A landscape with many valleys, sampled at points; each row gives a point and its height.
From any point a ball rolls to the lowest of the 6 points nearest to it. It stops when none of these is lower. Distance is the straight distance between rows; heights are no part of it.
z_747: [146 112 126  95 114 151 144 111 125 151 146  95]  height 4.97
z_851: [175 116 103 109 150 103 111  99 120  76 129 172]  height 5.50
z_424: [146 153 119 177 142 116 137 136 106  86 113 175]  height 0.60
z_516: [ 98 127 143 124 172 112 129 124 152  91 113 161]  height 4.57
z_873: [171 133 125  94 104 136 111 117  90 195 167  82]  height 5.42
z_276: [ 89 147 150 139 196  78 133 137 157  87 101 165]  height 1.53
z_415: [109  99 152  71 142 139 136 114 160 155 141  86]  height 3.38
z_982: [104 129 125 163  92 173 157 145 129 141 122 117]  height 1.57
z_746: [182 145 119 110  96 125  92 138  71 206 167  86]  height 5.70
z_318: [118 124 133 129 106 163 155 131 130 173 135  87]  height 4.13
z_78: [102 154 149 168 178 106 150 137 129  83 105 165]  height 4.25
z_733: [168 137  99 152 140 105 120 116 112  83 115 176]  height 3.64
z_667: [ 77 140 154 115 200  64 110 141 178 100 102 166]  height 4.06
z_844: [141 109 150  93 121 141 144 116 123 178 160  79]  height 4.26
z_496: [201 125 120  88  93 118  92 105  73 162 167  91]  height 6.60
z_968: [ 93 156 143 192 126 146 162 147 131  89 104 165]  height 4.46
z_196: [ 97 130 134 165 140 145 153 134 142  96 114 151]  height 1.22
z_360: [133 133 120 129 178  93 121 114 136  76 120 175]  height 5.79
z_137: [168 131  72 165  85 135 104 131 102 110 111 155]  height 7.85
z_50: [ 49 166 185 186 172 111 172 164 123  89  93 150]  height 5.38
z_984: [145 147  74 145  83 134  70 170  74 205 115  64]  height 6.54
z_70: [121 138 115 178  90 163 145 144 130 125 116 125]  height 5.37
z_376: [ 88 112 154  83 169  92 111 125 187 101 112 155]  height 6.16
z_728: [ 77 109 145 124 137 165 165 135 161 134 134 111]  height 1.72
z_735: [ 64 130 157 163 114 170 172 138 147 120 125 125]  height 4.05
z_189: [ 93  98 162  92 140 151 156 125 163 147 137  94]  height 2.72
z_757: [163 132  93 137  82 139  94 146  87 203 135  85]  height 5.96
z_617: [119 175 138 212 136 127 152 150 105  95 108 175]  height 2.77
z_979: [145 142  62 175  75 149 100 147 104 130 100 130]  height 7.35
z_8: [158 122  95 145  92 145 125 123 116 132 124 135]  height 7.28
z_257: [138 130 117 139  89 152 136 139 112 198 145  76]  height 5.13
z_222: [116 113 127 109 125 149 148 119 145 139 139 112]  height 3.83
z_887: [ 65 152 168 148 201  67 127 152 167  90  92 162]  height 3.56
z_42: [ 95 126 134 154 112 162 166 135 146 126 129 124]  height 4.27
z_273: [ 73 127 156  87 184  44 100 149 191 109 104 186]  height 5.36
z_638: [129 115 105 144 119 151 141 117 125 120 130 137]  height 7.39
z_862: [181 110 102 106 115 115 104  97 111  97 137 148]  height 7.76
z_555: [107 133 107 163  80 166 146 153 116 183 126  92]  height 6.78
z_714: [146  96 153  63 139 123 121 103 144 133 148  97]  height 5.14
z_231: [138 139  93 147  77 154 115 147 102 191 134  85]  height 5.94
z_320: [134 104 128  92 160 110 119 109 146  93 128 149]  height 8.49
z_467: [142 135  64 167  68 149 100 158 104 155 102 112]  height 7.00
z_771: [134 121 128 126 147 131 136 117 136 101 123 155]  height 6.52
z_451: [ 98 136 146 117 195  74 116 136 170  88 107 173]  height 3.88
z_187: [119 153 129 179 135 128 148 138 123  86 106 163]  height 2.63
z_265: [186 124 133  90  97 125 108 108  88 180 165  85]  height 5.69
z_507: [116 104 143  74 153 114 116 111 163 100 132 135]  height 6.70
z_524: [170 129 110 104  98 140 116 120  97 170 156  90]  height 5.86
z_474: [ 74 136 149 170 123 157 171 138 144  99 118 143]  height 4.51
z_372: [144 160 108 211 112 120 127 144  89  92  97 180]  height 3.32
z_299: [102 113 140 125 168 125 141 119 165  94 119 149]  height 1.33
z_698: [ 78 148 155 164 190 102 141 145 152  85 100 157]  height 3.52
z_218: [141 133  82 154  73 149 113 147 110 163 119 106]  height 6.71
z_890: [158 122 112 118 100 146 135 128 113 163 138  92]  height 5.33
z_635: [185 114 133  79  96 120 106  99 105 154 158  97]  height 6.94
z_447: [136 122 119 138  98 161 142 123 132 136 131 113]  height 5.87
z_589: [115 114 137  88 166 103 115 117 164  91 119 158]  height 6.45
z_456: [ 77 127 155 111 183  81 118 141 188 100 110 166]  height 4.63
z_871: [172 104 122  80 130 118 113  92 132 104 142 135]  height 1.94
z_701: [167 119 157  72 121 127 123 105 107 177 169  75]  height 4.86
z_193: [ 68 145 160 160 177 116 153 145 153  80 101 167]  height 4.29
z_306: [185 127  98 110  85 130  85 131  83 189 146  95]  height 5.92
z_639: [178 110 103 107  97 133 113 111 104 130 138 125]  height 8.32
z_761: [128 137 131 148 172 104 139 123 134  84 114 176]  height 4.38
z_668: [ 86 118 147 136 115 180 169 134 144 147 134  97]  height 2.82
z_699: [149 130 110 148 150 112 131 112 119  82 128 167]  height 1.81
z_781: [ 82 127 147 139 148 147 154 132 163 100 113 143]  height 3.72
z_738: [102  92 162  57 147 120 121 112 173 129 136 112]  height 4.18
z_190: [150 113 123 105 111 141 130 111 119 130 145 109]  height 6.25
z_110: [126 134  82 177  70 156 117 153 114 144 102 128]  height 7.29
z_165: [124 113 176  55 154 133 131 116 130 177 170  76]  height 4.31
z_5: [189 118 119  76 109 112 105  93 107 118 159 112]  height 9.24
z_174: [202 154 155  83  95 104  67 105  50 197 202  90]  height 7.96

Call two points neighbours if one is among the 6 nearest of the other. Go from one point of each pair to the other, from neighbour to neighbour, staying as low as possible. Name the highest point that can't be avoided.
z_196 / z_276 => z_78
z_196 / z_728 => z_781
z_424 / z_196 => z_187
z_728 / z_982 => z_668

Two balls start at each pair of points below. Name the first point that both come to, or write none.
z_524 / z_757 => z_318
z_50 / z_376 => z_276
z_851 / z_635 => none
z_165 / z_257 => none
z_467 / z_873 => none
